Points on a hilly landscape, in no order, each with its height.
From any point a climber steps to the highest of the 2 points nearest to it. It stops when none of these is higher. Distance is the straight distance between rows; heights are no part of it.
k297 h=4.42: [-174, -204, -188,  -17,  134,   45,  177,   93,  -55,  -95,  222,  131,
 -181, -366,   37,  -22,   65,   11,  -16, -256,  133, -170,   55,  116,
  -78,  -71, -109,  226,  -66,  -40, -131, -204,  158, -384,  -76,  165,
 -220]
k387 h=1.63: [ 219,  176,  420, -358,  226,  -72, -237,  142,  153, -262,  251,    4,
  244, -215,   32, -182,  466,   93,   29,   57,  -57, -155,    5, -157,
   93,   20,  -22,  -15,  111, -288,  114,   65, -305,   73,  167,  253,
  -65]
k836 h=5.72: [ -66,   39,  -12, -181,  123,  119,  -51,   14,  262,  -85, -397,  -80,
  325,    8,  171, -412,  199,  -47, -148,  -13, -118, -323,   21,  362,
  206, -235,  205,  256,  182,   56, -251,  106,  -10,   12,    8, -109,
 -158]
k72 h=4.79: [-239,  -35,   78,  -17,  333,  118,    1, -139,   88, -270, -168,   38,
  -18,  -61,  153, -279,  285, -199, -177,  135,  103, -108,   26,  422,
   92,  -97,   97,  270,   62,  -47,  -37,  -76,  -95,    9,  -11,  -38,
  -97]
k586 h=5.84: [  65,  -26,  -27,  -73,   74, -441,   10, -154,  -15,    2,  113, -132,
   17,   77, -218,  243,   52,   33,  -45, -199,  -37,   58,   66, -288,
   75,  142,  -94, -133,  208,   16,  146,    6,  -33,  443,  -55,   54,
   49]
k584 h=4.66: [ 106,   67,   23,   13,  165,  280,  -70,  -20,  152,  166,   77,   26,
 -116, -120,  158, -230,    1,   56,  -60,  206,  134, -197,  -95,  175,
   -3, -230,  276,  -27,  -45,  -65, -219,   92, -118, -438,  282,   96,
   39]
k487 h=4.18: [-256,  127,  -34,  -44,  249,  226,   99,  -84,  243,  -20,   34,   29,
  130,  -29,   93, -193,  433, -186, -225,  370,  -31, -182, -177,  662,
  246, -284, -146,  134,  -22,  110,  -11,   93,   34,   50,   73,   27,
 -130]
k27 h=3.06: [ -95, -117,   57,  102, -115,  449,  -88,    4, -186,  -66, -341,  -19,
 -162,  -44,  359, -406, -123,  -54,   63,  317,  245,  -79,   77,  244,
 -140,   13,  291,  229, -183, -166,   28, -171, -126, -112,   55,   -2,
   76]
k874 h=5.08: [ 457,   41,   84,  278, -147,   -9, -296,   58,   49,   60, -116,  -40,
  -11,    2,  129,  -57, -335,  189,    0,  191,  127,  -87,  -20, -178,
 -197,    8,  215, -268,  -20, -273, -123,   -2, -123, -228,  130,   91,
   75]
k166 h=3.13: [  41,  -86, -106,  283,  -54,   45, -171,  -76,   25,   84,   72, -163,
   -4,   28,   60,   47,   -6,  -45, -106,  276,  145,   75,  -45,  -14,
  -67, -131,  -16, -209,  -57,  -12,  168,   43,   -7,  158,  100,   31,
  -15]
k832 h=5.14: [  92,  -77,   84,  316,   99,  -11,  296, -129,  102,  319,  154,  172,
 -424,  -45,  -62,  211, -401,  281,  144,  135,  225,  -83,   55,   37,
 -119,  134,  245, -155, -217,  -40, -441,  -39,   79, -489,  -78,   75,
   96]
k828 h=4.21: [ -96,  206,   58,  -64,  -19,  440, -356,  136,   59,  111,   81, -121,
  -85,   24,  332, -319,  198,  134,  -60,  327,  141, -281, -110,   36,
   19, -241,  100,   51, -190,  -21,   54,  144, -248, -204,  219,  199,
  188]
k727 h=1.14: [-342, -191, -194,   54,   87, -282,  134, -117, -195,  -49,  175,  -23,
 -119,   23, -157,  367,   25, -109,   53, -403,   93,  147,   96, -207,
   -7,  188, -183,  186,  -15,  156,  160, -213,  189,  218, -407,  -21,
   85]
k76 h=1.99: [  95, -167,  163,  -13,   91,   -6,   95, -119, -182, -221, -238,   21,
  -80,   88,   33,  -88, -170, -293,   88, -264,   77,  238,  242,   51,
 -307,  483,  162,  139,   14, -190,  -97, -275, -194, -316, -219, -242,
   24]
k55 h=2.22: [  65,  -77,   50,  438,  251, -221,  -20, -155, -169, -261,  -24,  109,
 -172,  -84,  -91,  155, -225, -233,   -3, -219,  180,  228,  -83,  -51,
 -117,  109,  -29,  -21,  -85, -189,   12, -175,   49,   10, -102,   73,
   12]
k624 h=3.76: [ -65,  160,   24,  -37,  124,  335,   49, -112,  215,  201,  269,   77,
 -126,   71,  -31,  -89,  287,  -98, -208,  515,   66,   -8, -223,  519,
   65, -203, -108, -117,  -98,   89,  -25,  113, -127, -177,  335,  -32,
   91]
k814 h=1.54: [-205,    5,  219, -506,  -22,   37,  101,  178, -127, -305, -237,  -67,
   64,   58,  159, -364,  280, -155,    8, -232, -104, -119,  259,   76,
   -5,  170,  188,  432,  140,  -40, -116, -127, -369, -277,  -21, -236,
   23]
k720 h=1.75: [ -57,  137,  109, -351,  263, -234,  -72,  292,  182, -132,  372,    4,
  378, -162,   -1,   29,  540,  216,    8,  -29, -176, -241, -122, -236,
  167, -141, -188,  153,  -14, -110,   63,  162,  -32,  212,   35,  402,
  -68]
k39 h=1.41: [-207, -249, -209,  293,  113, -211,  136, -293, -132,   52,   18,  -86,
 -144,  226, -191,  230, -294, -336,   33, -331,   50,  283,  123,    6,
   -9,  148, -102,    8,   28,  267,  -63, -191,  187,  149, -261, -319,
   20]
k927 h=5.10: [   9, -103,  106,  -37,  260,  222,  253,  -76,  -12,  -47,  -80,  119,
 -232, -148,  127, -256, -135,    3,   43,   41,  226, -111,  146,  155,
 -136,   64,  331,  180, -128, -228, -258, -106,  -25, -531,  131,   19,
   88]
k849 h=3.07: [-166,   79,  354, -136,  143, -220,  -43,  121,  -94, -396,  120,   51,
  -59, -104,  -28,  206,  371, -118,  140, -107,   34,   85,   -3, -291,
  -48,  203,  -99,  162, -114, -139,  338,  -40, -242,  420,    9,  144,
   68]
k141 h=3.57: [-173,  -64,  -34, -193,  310,  -82,  393, -199,   55,   12,   56,  101,
 -102,   96, -281,   32,  185, -278, -193, -135,  -53,   74,    1,  330,
  148,   16,  -21,  117,  172,  203, -192,  -47,   -2,  -68,   56, -328,
   66]
k533 h=4.44: [ 151,   66,  115, -226, -473, -208, -246,  279, -209,  -70, -365, -151,
   16,   94,   43,   24, -179,  110,  265, -381, -103,   99,  265, -652,
  -72,  154,   65,  -60,  175,   34,  202,   -8, -185,  205, -111, -189,
  102]
k126 h=1.76: [ -54, -104,  128, -317,  147, -108,   65,  -73,  -52, -189, -278, -171,
  135,  211,   83, -207,   59, -297,  -47, -327,  -48,  246,  349,   38,
 -162,  273,  144,  155,  113,  -31,  -78, -205, -284,  -67, -134, -350,
   20]
k75 h=5.92: [ -17,  179, -174, -124, -266,    6,   16,  316,  104,  426,  326,  -74,
  -98,   28, -118,  271,  116,  185,  142, -109, -183,  -83,  -86, -343,
  156, -210, -261, -173, -101,  275,  179,  280,   -7,  -89,  135,   55,
  129]
k445 h=4.90: [  28,   81, -150, -243,  -46,  302,   13,  -20,  331,  124, -318,  -26,
  222,   63,   11, -322,  122,  -28, -173,  263, -177, -237, -112,  575,
  264, -261,  109,   38,  119,  242, -334,  116,  -10,  103,  264, -221,
  -63]
k851 h=3.26: [  29,   31,  245,  238,   96,  285, -108,   -1, -138, -174,  190,  -33,
 -307,   52,  162,  156,  114,   41,  134,  324,  230,   24,   23, -112,
  101,  173,   27,   32, -271, -203,  300,   60, -289,    2,  -22,  292,
  447]
k991 h=3.81: [-158,   55, -101,   42, -193,  269, -332,  177,  -14,  -36, -184,  -74,
   47,  -49,  301, -311,   73,   95,  -93,  131,   60, -193,  -57,  -40,
   18, -367,    8,  146,  -93,   43,  -20,   50, -104,   85,   99,   93,
  -39]
k306 h=4.46: [ 176,   85,  210,  219,   -3,  239, -407, -114, -114, -309, -422,  101,
  295,    2,  310, -335,  -74, -235,    1,  162,   65,  327,  -59,  243,
 -167,  112,   -1,  -12,  -56, -222,  236, -111, -187,  451, -189,  124,
 -271]
k77 h=0.76: [ 222,  -98, -113,  168, -405,  259, -439,  233, -165,  -88, -253,  215,
 -123, -174,  168, -179, -207,  127,  225,  -83,  -44,  -63,  -74, -231,
 -142, -242,  -58,  132,   39, -185, -195,  -77, -149, -329,   88,  163,
 -296]
k668 h=3.38: [-268,   21,   -4,  131,  -99,  374, -299,   30,  -92, -242, -291,  -79,
  -28, -120,  450, -380,  151,  -84,  -46,  366,  140, -124,   15,  334,
 -106, -118,  -39,  194, -208, -148,  189, -130,  -84,  221,  -84,  100,
 -134]
k54 h=2.89: [-212,  -64, -372,  -64, -277,    6,  105,  124, -100,  210,   55,  -61,
  145,   32,   11,  119,   31,  271,  -48, -137,  -79,  -65,  -82, -275,
   50, -259,  -47,  142,   62,  137,  134,  148,  248,  140, -149,  169,
  -14]
k738 h=4.04: [ 199,  -71,  170,  -99, -414,  -59, -194,  166, -362, -140, -180,  -34,
   -9,   29,   65,   -2, -109, -136,  101, -224,   90,  106,  221, -241,
 -276,  472,  126,  -93,   71,  -98,  182,  -56, -260,   18, -142, -153,
   44]
k537 h=3.92: [ 354,   15,  168,  144, -177,  196, -294,    1, -196, -194, -460,  158,
  272, -168,  209, -288, -242, -144,   56,  126,   68,  176,   33,  243,
 -338,  269,  190, -184,   16, -365,   41,  -23, -165,   26, -115,   82,
 -293]
k456 h=2.84: [-373,  163,  -98, -264,  -26, -174,   66,  138,   43,  -32,  141,    8,
  467,   89,  -11,  122,  309,  289, -201,  131, -223, -117, -220,  -47,
   18,  -34,  -71,  387,  102,   17,  269,  293,  446,  341,  -59,  320,
 -129]
k732 h=0.94: [-310,  -91,  -52,  -74,   68, -405,   47,   -1,  -27,   41,  299, -200,
 -181, -165, -114,  579,  108,   52,  259, -309,  -11,   -8,  244, -388,
   49,  234, -243,   55, -126,  120,  311,  -17,  192,  311, -225,  -24,
  238]
k370 h=4.94: [ 108,  123,   12,  -65, -331, -191, -343,  229,   -8,  137, -119, -119,
 -192,   25,   30,  256, -204,  363,  398, -335, -118,  -17,  181, -754,
  104, -116, -120,  -52,   82,  148,  108,  136, -109,   77,  -19,  -97,
   63]
k437 h=3.39: [-453,  187, -162, -230, -143,   68,  179,  186,  119,   34,   13,   51,
  298,   81,  162,  -75,  232,  224, -194,  133, -216, -294, -184,  224,
  259, -264,   42,  554,  168,  158,   21,  235,  382,   79,  -43,  126,
 -118]
k459 h=3.73: [ 205,   59,  186, -163, -316,  254, -214,  146, -288, -196, -330,   99,
  137,  -70,  209, -250,  -46, -139,   -2,   12,   69,  -29,   67,   54,
 -218,  253,  274,  -30,   79, -198,  136,  -47, -314, -113,  -24,  -69,
    6]
k329 h=2.58: [-235,   85,  293, -288,  251, -362,  -38,   54,   -3, -249,   36,  -17,
  350,   87,    6,  257,  255,   88,   71,   29, -136,  141, -141, -476,
   18,  165, -105,  306,   -8,  -54,  362,   50,    9,  741,  -48,  254,
  -17]
k743 h=1.64: [ 100,  163,  220, -461,  -28,  -49, -153,  163,   60, -176, -327,  -54,
  231,  -56,  163, -373,  196,   -3,  -66, -232, -131, -120,  134,  -94,
   90,   10,  253,  132,  264,  -33,  -33,  -63, -325,  -61,  101,  -94,
  -28]
k237 h=3.98: [-186, -176, -152, -355,  112, -161,  378, -179,   48,  166,  202, -126,
 -206,  149, -267,   68,   11, -145,   61, -302,    9,  -66,  188,   63,
   72,   58,    8,   64,   66,  192, -273, -138,   33, -284,   -3, -370,
  117]
k647 h=3.36: [-197, -118,   73, -134, -194, -133, -107,  283, -201, -180,   83,  -66,
  -98, -214,  126,  168,  265,   71,  288, -221,  -39, -120,  151, -379,
  -78,  293, -118,  174, -220,  -95,  330,   93, -152,  219,  -19,   59,
  125]
k121 h=2.68: [ -25,   -8,  -58,  -33, -153,  -25,  -35,  -61,   56,  216,  175, -210,
 -270,  127,  -71,   83,  -82,   33,  -18,  146,   64, -111,   55,  -60,
   83,  -42,  167, -220,  -18,  239,   28,  115, -105,  -69,  250, -265,
  132]
k522 h=3.64: [ 272,   61, -252,   52, -303,  366,   35,  236,  169,  328,    8,   12,
  214,   54,   -6, -136,  -91,   85, -202,  418, -425,  124, -178,  282,
   -4, -242, -355, -407, -148,  174,  -70,  -90,  146,   31,  106,   17,
  -27]
k678 h=0.59: [ 119,  -48,  -92,  215, -241,  152, -313,  146,   49,  104,  -63,  184,
 -315,    8,   -7,   35, -422,  216,  230, -117,   56,  -76,  -11, -392,
 -103, -288,  145,   -9,    0,   36, -326,  -70, -124, -449,  203,   48,
 -184]
k757 h=2.98: [-246,   62, -265,   36,   26,  184,  201, -114,   43,   77, -144,  128,
  445,  210,    7, -111,    8,   14, -236,  179, -258,  187, -157,  545,
   66,  -21, -122,  263,  244,  169,   99,  131,  485,  464, -105,    3,
 -248]
k462 h=3.12: [-278,   -2, -138,   21,  264,   64,  368, -141,   40,  -44, -146,  156,
  160,  109,  -67,  -67,  126, -325, -268,  -27, -114,  147, -113,  562,
  213, -110, -133,  226,  124,  267, -104,   33,  152,  294,  -65, -181,
 -141]
k198 h=5.85: [ 225,  -98,  -32,   75, -165, -141, -128,   39,  -53,    0, -313,  -77,
  -36,  -24,   38, -146, -381,   25,    3, -206,   43,  -23,  170, -256,
 -253,   39,  237, -152,   98,  -56, -202, -151,  -66, -241,   18, -200,
  -73]
k989 h=2.09: [ 109,    4,   76,  438,  -84, -276, -142, -161,  -51,   47,  152, -294,
 -377,  213, -200,  472, -306,   25,   46,  107,  207,  128,    1, -119,
   45,  147,  -50, -300, -143,  130,  262,   16,   16,   62,  -64, -183,
  147]
k764 h=4.11: [-468, -185, -292, -185,  -29,   14,  293,   96,  -57,   58,  274,  -43,
 -193, -123,   19,  142,  205,   76,  -33, -253,  109, -137,   82,  -38,
   37, -130,  -98,  234, -157,  214,  117, -139,  199, -168, -209,   56,
  -11]
k120 h=6.38: [ 128,   83,  -85,  -78, -270, -188,  220,  182,   84,  324,  501,  -48,
  -71,   27, -272,  492,  117,  171,    2,  -51, -297,    7,  -36, -178,
  140,  132, -477, -324, -135,  156,  289,  143,   86,   65,    8,   40,
  182]
k261 h=2.75: [ 377,  153,  233, -130,  171, -337,  -76, -125,  212,    3,  194, -101,
   63,  -16, -172,    8,   17,   95,   14,  -82,   56, -145,  123, -162,
   79,   94,   95, -339,  182, -191,   34,   89, -247,  -27,  238,   27,
   95]
k427 h=1.91: [ 216,  262,  257, -407, -123, -121, -303,  268,   81, -143, -104,   -1,
  255, -178,   63, -247,  224,  185,  114, -241, -233, -164,  -21, -377,
  237,  -78,   31,   57,  303, -110,  -26,  109, -233,   51,  137,  204,
  -83]
k416 h=5.45: [  44,   95,  -88,  -64, -179,  -84, -297,  319,   55,  133,  152, -124,
 -103, -128,   24,   88,   52,  244,  130, -206,  -29, -145,   38, -521,
   66, -161,  -50, -102,  -49,   37,  149,  196, -142,  -14,  171,   72,
  125]
k642 h=2.46: [-371, -187, -455,   21, -141,   -7,  216,  -58, -213,  128,  -84,  -23,
  250,  157,   25,  -41, -210,  197,  -78, -328,  -83,  108,   42,  -57,
 -128, -109,    8,  308,  180,  152,   44,  -27,  550,  177, -277,  -42,
 -168]
k508 h=1.65: [ -68,  -33, -110,   64,  -90,  -11, -200,   -4,   27,   51,  141,  -30,
  424,  211,  -45,  159,  357,   74,  -77,  398, -177,  109, -292, -157,
  -17, -232, -272, -156,  -61,  108,  232,  168,  137,  617,  -68,  232,
   53]
k355 h=4.72: [-191, -150,  -59,  138,  390,   74,  420,  -94,  -13,   31,   94,  237,
 -317, -289,  -65,  -40,  -67, -119,   51,    5,  257,   43,   25,  343,
 -115,  -76,    4,  169, -176, -102, -178, -138,  212, -498,  -22,  -16,
 -151]
k38 h=0.89: [ 316,   -7,  -75,  196, -279,  171, -445,  194, -157, -214, -224,   23,
  281, -321,  241, -439,  -50,   42,  142,   95,  -30,  -69, -161,  -35,
 -172, -175, -108,  -61,  -82, -334,  -74,  -30,    3,  -59,  -11,  318,
 -323]
k200 h=2.24: [-138, -171,   78,  184,  427,   14,  231, -307,  -22,  -88, -307,   -5,
 -187,  185,  -42, -145, -354, -404,   70, -188,  183,  353,  203,  144,
 -244,  219,  136,  186, -106, -106, -363, -140,   25, -309, -149, -341,
    2]
k310 h=3.32: [ 258,  -19, -127,  275, -241,  201,  176,   84,  128,  118,  127,  116,
 -160,  176, -102,  186, -137,  -96, -284,  309, -280,  338, -191,  181,
   43,  -81, -483, -438, -170,  201,  117, -155,  127,  118,   52,  -82,
   22]
k41 h=2.56: [   9,   -3,   75,  310,  414, -190,  273, -321,    8,  -17,    0,  118,
 -329,   22, -220,  160, -248, -255,  -28, -173,  206,  135,    0,  124,
  -97,  176,   69,   42,  -38,  -82, -216, -118,   97, -272,  -78, -177,
  158]
k937 h=3.01: [ -34,  161,  278,  207,  276,   42,  142, -194, -129, -177,  195,   -2,
 -403,  125,   12,  225,  111, -163,   12,   97,  319,  111, -132,   -6,
  272,   73,  135,  137, -225, -102,  186,   23, -103, -121,   10,  116,
  445]
k409 h=4.45: [ 118,    6,   25,   51,  310, -301,  -69, -202,   35, -265,   47,   62,
  225,   79,  -94,   24,  148,  -80, -153, -201,  -39,  185, -154, -104,
  142,  -17,  -69,    0,  264,  -36,   35,   -8,  -12,  533, -121,  204,
 -183]
k806 h=5.46: [ 150,  -36,  162,   34,  146,  -61, -288, -142,   59, -281, -270,    4,
  346,   27,  205, -208,  129, -137, -158,  -35,   -9,  210,  -32,   32,
   -2,   34,   87,  -61,  176,  -98,   97,  -79, -181,  419, -121,  110,
 -218]
k82 h=3.84: [-431, -288, -166,  127,   25,  210,  298,  -82, -144,   35,  178,  -24,
 -436, -108,   45,  152,   22,  -99,  145,  -16,  306,   23,   88,   78,
  -82, -118,    7,  130, -306,  254,   88, -244,  320, -258, -168,  -33,
  -85]
k375 h=2.37: [ -50,   46,  187,  109, -168, -150, -120,  -23,   40,  203,  131, -414,
 -396,  220,  -72,  339, -130,  147,  188,   92,  209,  -49,  247, -248,
   62,  153,   78, -244, -137,  203,  331,  170, -124,   53,  130, -360,
  298]
k802 h=4.15: [ 257,  112, -227, -176, -169,  300,  -42,   49,  242,  137, -141,  -27,
  288,  179,   -3, -100,   11,   58, -258,  388, -362,   45, -155,  427,
  202, -131,  -92, -278,   88,  225, -190,   44,   83,  388,  240, -168,
    8]
k391 h=1.71: [ -56, -233, -314,   31,   35, -143,  450, -197, -103,  207,    0,   82,
   48,  231, -289,  202, -293, -159, -152, -265, -198,  264,   75,  184,
   -2,  147, -189,  -55,  138,  222, -178, -149,  289,  117, -150, -258,
  -44]
k525 h=3.88: [-207,  105, -145, -370,  139,  -50,  347,   29,  131,   25,   55,  112,
  319,  -22,  -46, -136,  309,   67, -225,  -89, -246, -282,  -58,  329,
  335, -161,   29,  345,  277,   86, -144,  213,  174,  -47,   10,   95,
 -120]
k712 h=3.52: [-124, -168, -231,  319,  -52,   40,  182,  -46,  -11,  200,  158,  -26,
 -173,  -69,  -77,  226, -143, -124,  -29,  106,  187,  100,  -31,   12,
  -77, -116, -115, -212, -116,   90,   37,  -84,  225, -109,  -40,  -13,
 -125]
k900 h=7.25: [ 153,   42,   -9, -165,  -85, -517,   91,  -84,  118,  200,  343,  -67,
  -76,   29, -505,  512,  -61,   77,   51, -256, -131,  -53,   95, -152,
  194,  188, -332, -326,  109,  104,   57,  -19,  111,  197,  -86,  -77,
  103]
k264 h=2.07: [ -11,  121,  130, -213,  227, -215, -158,   51,   97, -161,  241,  -44,
  464,   75,  -27,  132,  449,   98,   49,  235, -175,   43, -260, -332,
   88, -160, -202,   -7,    8,  -98,  159,  106,   40,  543,  -58,  346,
 -107]
k895 h=3.54: [ 110, -137,  218,  131, -109,  242,   65,  -19, -302, -158,   37,    6,
 -328,   -1,  122,  134,  -89,   23,  204,   80,  224,  -28,  130,  -92,
  -69,  444,  232,   98, -175, -224,  147, -162, -176, -252,  -81,   42,
  289]
k331 h=4.71: [ 251,   -9,  -99,  563, -140,  -27, -227,   10,   52,  138,  -92,   -2,
   -7, -188,   84, -101, -420,  185,   91,  406,  119,  140,  -11,  -86,
 -338, -139,   62, -346, -219, -306, -155,  -42,  137, -149,   -8,  168,
 -152]
k203 h=1.30: [ 184,   77,   19,  324,  109,   41, -435,  -25,  -26,  -52,  238,  -12,
  360,  -18,  -57,  -33,  262,   -7,  -16,  541,  -39,   70, -246, -151,
 -125, -351, -344, -349, -124,  -61,  147,   85,   99,  282, -105,  277,
   27]
k124 h=3.75: [  54,  -25,  399, -128, -225,   57,  172,   62, -440, -163,   14,  133,
  -99,  -76,    3,  138,   87, -105,  294,  -20,  218,  -45,  128,   -7,
  -66,  621,  233,   30,   -1, -284,  292,   35, -413, -200, -198,   -4,
  287]
k893 h=4.38: [ -35, -176, -111, -194, -232, -116,  323, -129,   21,  289,  165,  -34,
 -305,  189, -248,  209, -406,   -4,   86, -185,  -56,  -68,  151,   26,
    1,  109,   21, -188,  -89,  402, -315, -153,  216, -360,  -17, -466,
   85]
k912 h=2.30: [ 495,  169,  142, -156,  -47, -210, -374,  -32,  143,  -87, -123,  -59,
  280,  -75,   83, -233,   -9,  103,  -58, -110,  -91,  -83,    1, -256,
   25,  -50,  170, -334,  182, -137,  -62,   57, -192,   -8,  176,   94,
 -116]
k380 h=3.72: [  92,  114, -187, -105,  -13,   17,   79,  -59,   78,   -6,   84,  132,
  480,  173, -145,  104,  154,   97, -264,  115, -364,  185, -319,  257,
  156,  -80, -194,  -16,  276,   68,   87,   93,  315,  488,   -7,  145,
 -113]
k87 h=4.74: [ -48, -117,  -21,  116, -256,   25,  280,  -94,   50,  352,  280,   -7,
 -477,   82,  -96,  311, -436,  127,  160,   44,  139, -123,   23,   34,
 -134,  113,   58, -259, -273,  306, -118,  -14,  271, -479,  -42, -203,
    0]
k707 h=2.06: [-208, -211, -439,  175,  126,  -59,  418, -138, -107,  204, -126,  133,
  249,   41, -166,  -26, -273,  -32, -112, -170, -156,  255,   30,  249,
  -61,  -35, -171,  126,  173,  125,  -13,  -53,  463,  132, -269,   27,
 -316]
k243 h=3.15: [ 226,  147,  194,  -88,  308,  -86,  162, -194,  227,   86,  182,   70,
 -118,   11, -239,   43,   35,  -30, -139,   22,   56, -109,   32,  174,
  137,   75,  150, -194,  160,  -75, -132,  110, -214, -228,  353,  -96,
  161]
k622 h=3.35: [-372,  -20, -164, -112, -267,  155, -170,  190,  -64,  -33, -262,  -32,
   39,  136,  248, -141,  -17,  207,  -10, -118, -135, -127,  -44, -224,
  151, -390,   64,  428,  104,  178,   12,   42,   54,  152,  -32,   36,
  -63]
k2 h=7.03: [ 286, -138,   67,   99,  160, -118,   23, -112,  203,   26, -431,  -10,
  114,  -41,  -77, -207, -327, -102,  -79,  -67,  -20,   88,  153,   64,
 -220,   81,  263, -244,  157,  -88, -426,   77,  -45, -139,   53, -235,
 -131]
k60 h=1.05: [ 284,   55,  -47,  246,  103,  121, -410,   38,  -13,  -22,   53,   -2,
  343, -268,   20, -306,   44,   53,   54,  402,    9,  -55, -174,   -2,
 -234, -253, -171, -289, -130, -302,  -65,  -36,   96,  -58,   16,  365,
 -153]
k293 h=2.81: [ -51,  227,  181,  218,  215, -138,  327, -219, -108,  -34,  201,   29,
 -442,   98, -223,  269,  -38, -338,  -81, -119,  296,  128, -296,  168,
  184,   90,   27,   16, -160,  107,   11,   41,   68, -197,   27, -186,
  367]
k660 h=3.48: [ 150,  203,  107,   12,  204,  175,  273,  -92,  171,  188,  434,  205,
 -311,   90, -224,  205,   90, -101, -179,  285,   -6,   40, -149,  380,
  154,   49,  -75, -168,  -39,   54,  -71,   96, -111, -363,  303,    6,
  258]
k929 h=0.42: [  86,   12, -143,  -68,  -32,  -70,  -92,  156,   42,  100,  132,  174,
 -279, -192, -173,   81, -231,  169,  209, -518,  -14, -155,   68, -371,
   27, -167,  -15,   66,  120,   94, -373, -112,  -25, -525,   82,   45,
  -62]
k240 h=5.80: [ 227,  -90,  211,  239,  189,  -42,  174, -196,  144,  170, -282,   70,
 -192,   94,  -33,  -34, -421,   83,  -28,  179,  178,  -32,   93,   44,
 -102,  186,  398, -123,  -12, -130, -361,   35,  -70, -335,   70, -156,
  173]
k346 h=4.59: [ 126,  -15, -135, -145,  177,  -32,  134, -133,  206,   -4,  -27,   69,
  444,  -35,  -95, -104,  210,    1, -191,  -24, -213,  -67, -129,  394,
  161, -127,  -22,  -10,  265,   16, -203,  117,  172,  200,   64,  119,
 -209]
k367 h=5.40: [  81,    9, -317,  381, -234,   74, -133,   -8,  124,  263, -340,  -28,
  122, -184,   53, -260, -499,   88,   65,  198,  -10,   92,  -92,   27,
 -177, -361,  141, -296,  -78,  -71, -271,   68,  182,   63,  121,  -48,
 -317]
k182 h=3.56: [-109,   17,  379, -177,  -90,   38,   48,  155, -277, -148,  258,   -5,
 -313, -269,   81,  212,  298,   48,  448, -179,  120, -136,  239, -185,
   -2,  572,  -82,  141, -200, -206,  393,   57, -292, -118,   41,    7,
  372]

For each start below, name the point where the climber stops.
k727 -> k927
k462 -> k2
k912 -> k836
k459 -> k900
k375 -> k927
k989 -> k927
